Points, in no order, along strands that fork, close into loops and pass close to each other.
(in the rows, 128 means zero)
Two points are linked if the straight distance between their rows is under 104. Some points are linked to none.
J_448: [125 128  96  94 171 132 107 150  97  71  93 161 119 158 109 121 130  83
 112  69]
J_504: [172 166  88 142 100 154 183 101  84 116 165 172 122 197 101 154  93 148
 100 137]
J_353: [155  78 136 108 117 130 153  91  81 107 156 109 173 130 162 148 116 114
 101 136]
J_538: [134 105 130 111 166 144  83 174 133  74  86 141 129 160 120 142 130 118
 102  94]
J_91: [139 131 117 102  86 128 149 119 128 149 119 121 150 126 131 154 143 204
 180 174]
J_728: [137 139 107 120  61 130 154 134 148  91 106 155 128 174 102 122 124 134
 107 144]
J_558: [145 112 156 147 145  87  82 160 152 138  93  84 108 103 134 113 143 107
 164 114]
J_906: [111 166 163 159  91 106 119 105 191 125 115 131 137 100 106 146 118 146
 145 143]
J_99: [119 148 174 178 128  97 120  94 134 120 130 139 110 115 124 138 109 132
 138 171]
J_537: [155 133 144 160 129 216 149 112  76 107 170 182 104 148 127 181  88 164
  78 144]
J_196: [142 148 129 127  54 133 159  92  99 150 193 136 129 124 130 172 107 170
 147 171]
J_417: [148 114 175 114 150 135  97 113 113 112 141 124 141 135 132 127 101 168
 164 157]
J_263: [149 138 126 186  85 171 198 129 125 124 167 215 146 114 147 155 147 163
  99 162]
J_55: [165 125 137 149 107  96 111 165 145  85 152 122 109 149 109 170 118 109
 123 138]
J_230: [148 138  95 133 104 107 146  84 100 109 103 150 104  88 177 139 147  68
 116 165]
J_151: [137 104 154 139 100 124 116 136 178  97 138  64 133 113 146 119 157 151
 112 129]
J_473: [119 102 129 119 164 111 123 167 115 107 107 143 110 150 177  89 166 101
 133 165]
J_674: [ 94 166 122 132 133  92 134  93 102 115 124 128 152 135 135  87 120 128
 114  81]
J_878: [ 68 120 136  84 239 169  84 139 147 154 109 132 116 114 133 103 152  79
 139  90]
J_453: [170 115 145 123  76  89 123 115 201 100 150  34 135  82 120 148 156 156
 125 146]
J_866: [125 157 100 163  70 160 178 118 120 121 141 155 125 206  89 134 116 123
  99 144]
J_668: [139 138 123 105 181  87 103 136 117 141  99  97 156 139 110 126  99 113
 169  80]
J_736: [151 146 169 142 121 126  82 165 135 129 157 123 115 117 114 182 111 115
 158 133]
J_192: [116 159 114 115  89  75 140  62 137 115 137  83 123 129 141 129 109 137
 115 177]
J_176: [108  72 125 142 155 126 154 116 131 176 111 125 140 140 151 106 151  99
 145 104]
J_867: [116 118 164 143  66 107 141  93 170 149 132 136 131 129 103 120 144 150
 158 124]
J_871: [125 120 131 167 119  91 129  99 189 133 117  57 120 171 106 127 143 187
 156 162]
J_258: [137 117 109 121 174 114  98 161 153 169  94  51 136 135 118  83 149 105
 125  38]
J_269: [162 145 106  96 155  70 100 119 167 156  73  71 161 123 121 143  91 125
 145  84]
J_756: [167 157  79 166  60 102 149 102 109  74 151 136 103 150 146 165 140 143
 123 141]
J_458: [104 126 172 126 125 103 125 139 154 128 154 151 111 154 131  82 114 108
  92 146]
J_346: [108 148 136  97 115  80 115 138 140 127 123 146 125 155  90 133  78 107
 116 103]
J_508: [115 174 145 137 133 158 135  85  80 112 155 177 111 145 113 163  68  88
  80 165]
J_63: [102 112 140 108 227 154  95 146 125 189 118 115 145 121 109 104 156  80
 167  76]
J_62: [128 104  96 112  84 112 130 191 126 114 133 168 105 138 147 147 140 108
 113 113]
J_947: [ 66 108 148 127 147 182  96 147 106 150 157 162  96 108  99  87 140  93
 115  87]
J_747: [101 135 115 110 144 148 126 171 112 155 135 162 168 176 151 140 136  95
 164 114]
J_778: [149 110  87  78 134 121  92 168 165 171  83  56 135  97 163 105 141 169
 149  87]
J_186: [ 65 120  91 116 167 115 139  98 131 169  83 150 119 112 128 109 123  78
 119  81]
J_198: [136  98 129  98 111 132 126 132 126 125 100 122 182  73 156 136 143 150
 157  82]
J_203: [132 123 139 129 133 206 143 133  58 115 162 169 121 155  77  97 131 107
 109 112]
J_541: [ 79 129 114  86 177 116 105 101 148 145  82 155 132  99 143  99  98 122
 119  86]
J_523: [188 179  96 148 136 201 164 100  37 113 191 194 117 147 146 125 126 117
 105 137]
J_934: [102 109 146 184 151 128 113 120 147 117 104 164 109 157 121 151 152  83
 134  94]
J_713: [140 134 108 178 126 135 161  97  79  99 126 179 108 103 156 106 156  87
 124 153]
J_324: [134 107 135  87 140 113 124 129 141 121  63 104 129 126  97 119 108 110
 104 159]
J_234: [152 138 116 116 145 170 144 148  96 104  94 146 155 160 132 121 151  98
 115 165]
J_181: [107 132 101 148 143  75 135 126 178 168  87  65 139 105 148  55 145 137
  93  91]
J_573: [108 151 114 134  75  90 159  96 158 157 128  72 129 114 151 130 136 120
 146 155]
J_496: [113 118 150 117 176 106  86 125 189 112  89  74 154  90 149 123 117 116
  83  91]
J_467: [143 153 108 115 119  92  92 138 217 180 150  34 129  76 122  98 126 189
 173 118]
J_550: [ 97 123 113 122 110  93 120  98 186 167 121  93 150 116 141 176 105 160
 145 106]
J_74: [ 97 130 121  93 134 100 129 167 141 142  78 117 138 133 114 141  95 107
  97 115]
J_532: [163 154 132  82  96  72 115 134 196 121 130  31 170  88 119 126 130 155
 144 136]
J_629: [103  99 142 111 198 133  85 112 162 125  84 117 122  95 130 122  90 114
 104  80]
J_320: [ 85 120 107 141 157 138  99 103 193 192 103  70 131  93 155  82 103 148
 107  36]
J_915: [109 152 126 121 112  92 129  65  98 117 170 140 159 125 147 106 120 155
 146 109]
J_248: [168 171 118 146 109 168 179 120  68 136 162 214 131 157 112 144 119 131
 105 125]
J_231: [131 110 167 151  42 112 164 110 159 136 178 157 121 143 102 132 147 182
 149 166]
J_164: [110  90 151 149 123 123 107 123 192 139 107 145 100 157 133 113 162  91
 135 105]
J_250: [133  96  94 122 125  75 156 157 154 159 101  70 148 109 166 133 127 158
 144 129]
J_435: [129 159 102 118 138 192 163 144 107  86 116 194 143 150 134 128 147  67
 102 150]
J_137: [157 154 116  97 109 164 151 138  91 117 153 216 172 162 127 133 143 139
 125 154]
J_358: [157 169 156 124 161 223 144 149  60  96 166 184 128 164  90 124 134  85
  89 147]
J_8: [173 166 138 127 112 214 149 141  96  81 147 205 116 152 127 115 157  80
  78 154]
J_405: [109 101 128 116 171 140  90 114 128 137  83 135 113 146 170 139 128 141
 179 119]
J_43: [110 128 116 110 166 117 127 112  88 115 116 145 153 147 121 100 128 102
 108  53]
J_49: [149 123 144 143 114 108 144 157 109  87 130 142 124  90 119 148 104 171
 104 173]
J_158: [106 117 156 121 124 113 127 117 111 169 142 141 106 133 112  79 132  91
 123 136]
J_47: [125 118 174 146 158 175 141 166  73 109 152 160 108 131 101  88 132 118
 117 141]
J_759: [148  84 135 131 121  81 125 160 161 122  69  96 102 121 128 126 134 112
 132 146]
J_57: [128 145 105 111  86 107 151 121  86 120 184 143 151  86 162 153 107 151
 133 160]
J_647: [141 130 157 163  99 117 157  77 158  88 137  64 132 155  99 153 134 191
 140 185]
J_894: [145 153 142 130 120  92 108 129 205 133 117  24 145 163 106 105 163 167
 168 157]
J_549: [133 115 142 133 132 159 145  95  83 130 151 150 128 153 124 126 121 159
 144 145]
J_675: [131 155 150 123  90 115 109 126 158 141  82 167 117 115  87 143 115 112
 155 148]
J_745: [131 148 128 139  71  96 126 151 172  91 154  83  97 145 102 156 126 145
 103 166]
J_987: [177 166 126 128  68 150 169 156 148  80 100 183 117 154  97 162 149 134
 100 177]
J_964: [123 107 143 125 101 185 113 127 102 115 165 159 107 137 124 172  79 134
  81 129]
J_38: [122 175 141 119 125  93  92 139 182 171 124  62 146  77 147  83 125 143
 150 108]
J_995: [135 119 115 120 167 124  78 160 156 134  72  93 112 121 130  87 168  90
 131  93]
J_711: [138 127 103 114  67  83 138 128 195  91 121  89 117 164  98 132 151 176
 108 170]
J_376: [114 144 143 138 151 135 113 110  86 148 145 169 126  73 148 131 120 103
 159 131]
J_857: [128 112  99 132 163 188 169 126  34 134 170 187  97 136 125 152 100 104
 113 126]
J_143: [122  78 130 154 159 162 150  91  75 130 119 131 103 162 134 137 129 114
 149 155]
J_451: [ 76  75 117 100 222 139 130 160  84 131 143 160 139  74 139 134 151  87
 116  97]
J_968: [ 63  99 156 112 184 169  70 118 163 167 128 138 109  87 156  91 147  81
 144  81]
J_275: [134 139 132 110 111  84 117 115 112 131 162 114 156  85 155 118 124 170
 146 132]
J_686: [106 140  92 132 123 153 163  96  74 132 131 152 130 168 168 165 119  96
 113 159]
J_628: [142 124  92  90 117 118  65 151 197 182 136  22 122  85 162 104 110 185
 149  81]
J_803: [159 120 127 100  97  73 114 138 154 145 108  45 119  68 114 122 112 157
 152 116]
J_522: [ 92 116  93 148 143  81 136 142 160 168 118  45 125  94 163 106 117 154
 109 103]
J_399: [ 85 165 103 154  90 112 114 134 190 160 115  85 110 136 158 159 145 129
 141 153]
J_568: [143 105 138 199 139 159 132 153 115 108 146 180  99 153 136 168 153 105
 129 106]
J_578: [127 142 116 134 146 133 148 132  54 125 146 179 134  97 138 108 149  87
 128 119]
J_266: [112 128 130 115 119 120 154 128  88 154 152 143 155 148 128 143  98 199
 160 152]
J_979: [156 128 121 121 130  96 111 123 156 150  99  33 155 104  90 130  95 146
 146  81]
J_651: [158 111 146 154  63 155 165 124 155 112 168 192 136 129 138 161 147 173
 131 170]
J_518: [120 152  89 104  71  92 124 119 186  86 141  35 137 152 104 126 151 214
 114 163]
J_184: [157  98 109 158 172 205 161 119  48 114 175 210  89 149 130 177 100 161
  97 132]
J_379: [119 159 152 130 145 116  91 153  91 159 153  99 113 112 122 165  90 115
 172 134]
J_276: [ 97 161 127 143 131  93 142 128 145 132  99  90 144 129 126  74 130 128
  93  99]
J_257: [105  95 155 125 132 159 114 113  94 149 148 164  86 139  99 123 140  61
 131 101]
J_455: [116  58 116 132 122 101 167 118 112 164 115  88 140 119 143 125 129 142
 143 113]
J_339: [118 165 182 170 136 144 127 123 105 135 157 159 129  90 113 114 123 142
 164 149]
J_983: [ 82 162  81 138 148 126 113 118 106 104  85 164 111 143 159 107 151 114
 140 108]
J_737: [163 148 166 138 121 141 174 132 100 124 138 201 132 104  86 126 106 116
 109 182]
J_820: [ 99  89  82 120 158 116 119  99 150 192  95 119 122 109 160  81 153 111
 134  62]
J_478: [149  97 128 151 188 162 148  98  73 123 116 144 118 152 120 156 114  67
 106 151]
J_734: [119 109 147 118 118 164 104 132 187 144 102  50 155 118 151 121 139 156
 143 119]
J_150: [183 152 135 143  70 143 173  99 104 108 211 142 124 129  97 199 123 200
 127 175]
J_76: [119 111 147 113 144 157 104 181 148 159 136 146 125 155 141 152 149  69
 150 124]
J_98: [126 135 135 111 177 141  87 124 103 177 115  94 142 132 126 121 134  91
 190  90]
J_676: [145 130 114 159 114 135 137 174 106  95 160 197 109 138 163 166 137 135
 108 126]
J_281: [ 90 129 140 126 111  99 106 115 172 132 110 132 105 200 130  94 130 113
 105 129]
J_769: [140  77 110 100 178 140  92 163 132 171  87  57 154 127 157 107 150 130
 150  61]
J_3: [154 133 162 162 168 146 149 156  86 111 163 218 107 106  89 104 113 117
 104 152]
J_709: [111 143 104  97  93  78 104 114 151 149  91 169 121 138 115 136 108 113
 161 121]
J_89: [133 101 163 118 153 114  88 114 116 154 134  92 123  96 120 155  87 154
 166 129]
J_950: [176 154 142 139  83 122 156 102 134  76 176  95 137 144  76 158 132 193
 132 187]
J_163: [118 130 106  95 131 156 130 152  83 123 142 196 149 180 128 110 154 114
 138 105]
J_654: [128 110 139 133 146 193 138 103  89 130 149 211 111 155 100 122 165  70
 112 111]
J_998: [146 113 156 129 144 125 149 190 124 100 106 137 161 128  95 136 121 139
 114 159]
J_801: [127 113 151 127 154 133 104 129 187 143  85  44 129  91 122  94 123 132
  95 113]
J_705: [147 140  72 119 172 184 173  96  23  99 152 204 117 149 127 124 123 127
  90 136]
J_818: [113 179 164 145 104 108  91 106 181 122 131  53 127  62 125  86 113 165
 120 118]
J_199: [123 106 141 141 159 138 125 179 150  92  91 117 169 149 133 133 133 142
 101 120]
J_630: [131 152 105 123  80  87 133  96 144  98 118 136 117 107 140 154 108  91
 112 163]
J_948: [150  95 144 116 159 151 132 148 116  94 100 113 142 147 168 121 161 127
 142 197]
J_548: [ 66 103 157 123 207 166 122 127 103 116 168 158 134  98 128  95 149  80
 108  97]
J_772: [148 139 103 114  75 106 127 154 113 124 131 114 118 100 119 170 133 173
 175 167]
J_32: [109 111 110 119 114 116 131 178 137 128 132 127 119 134 174 108 142 129
 135 148]
J_792: [167 131 100 132  80  93 143 161 121  91 168 143 106  99 110 154 114 193
 143 175]

A fork is a point with three links, a tip a point with one. Leave the first point through the second and follow the links. Name the first fork or tip that comes.
J_276; J_181 => J_968
J_151; J_734 => J_674
J_38; J_467 => J_906
J_74; J_324 => J_818
J_43; J_448 => J_549
J_948; J_473 => J_257
J_339; J_376 => J_399

How many points has the smallest loop of links through each point below? Write none if it is on no loop.
J_164 => 18
J_230 => none
J_63 => none

A piece is all that can be reached along the links. How many separate loops has the piece of each point below (a circle has one, a figure eight two, a Y none), and how many tips (points with one link)?
J_538 => loops 0, tips 4
J_47 => loops 1, tips 2
J_573 => loops 0, tips 3
J_866 => loops 0, tips 3
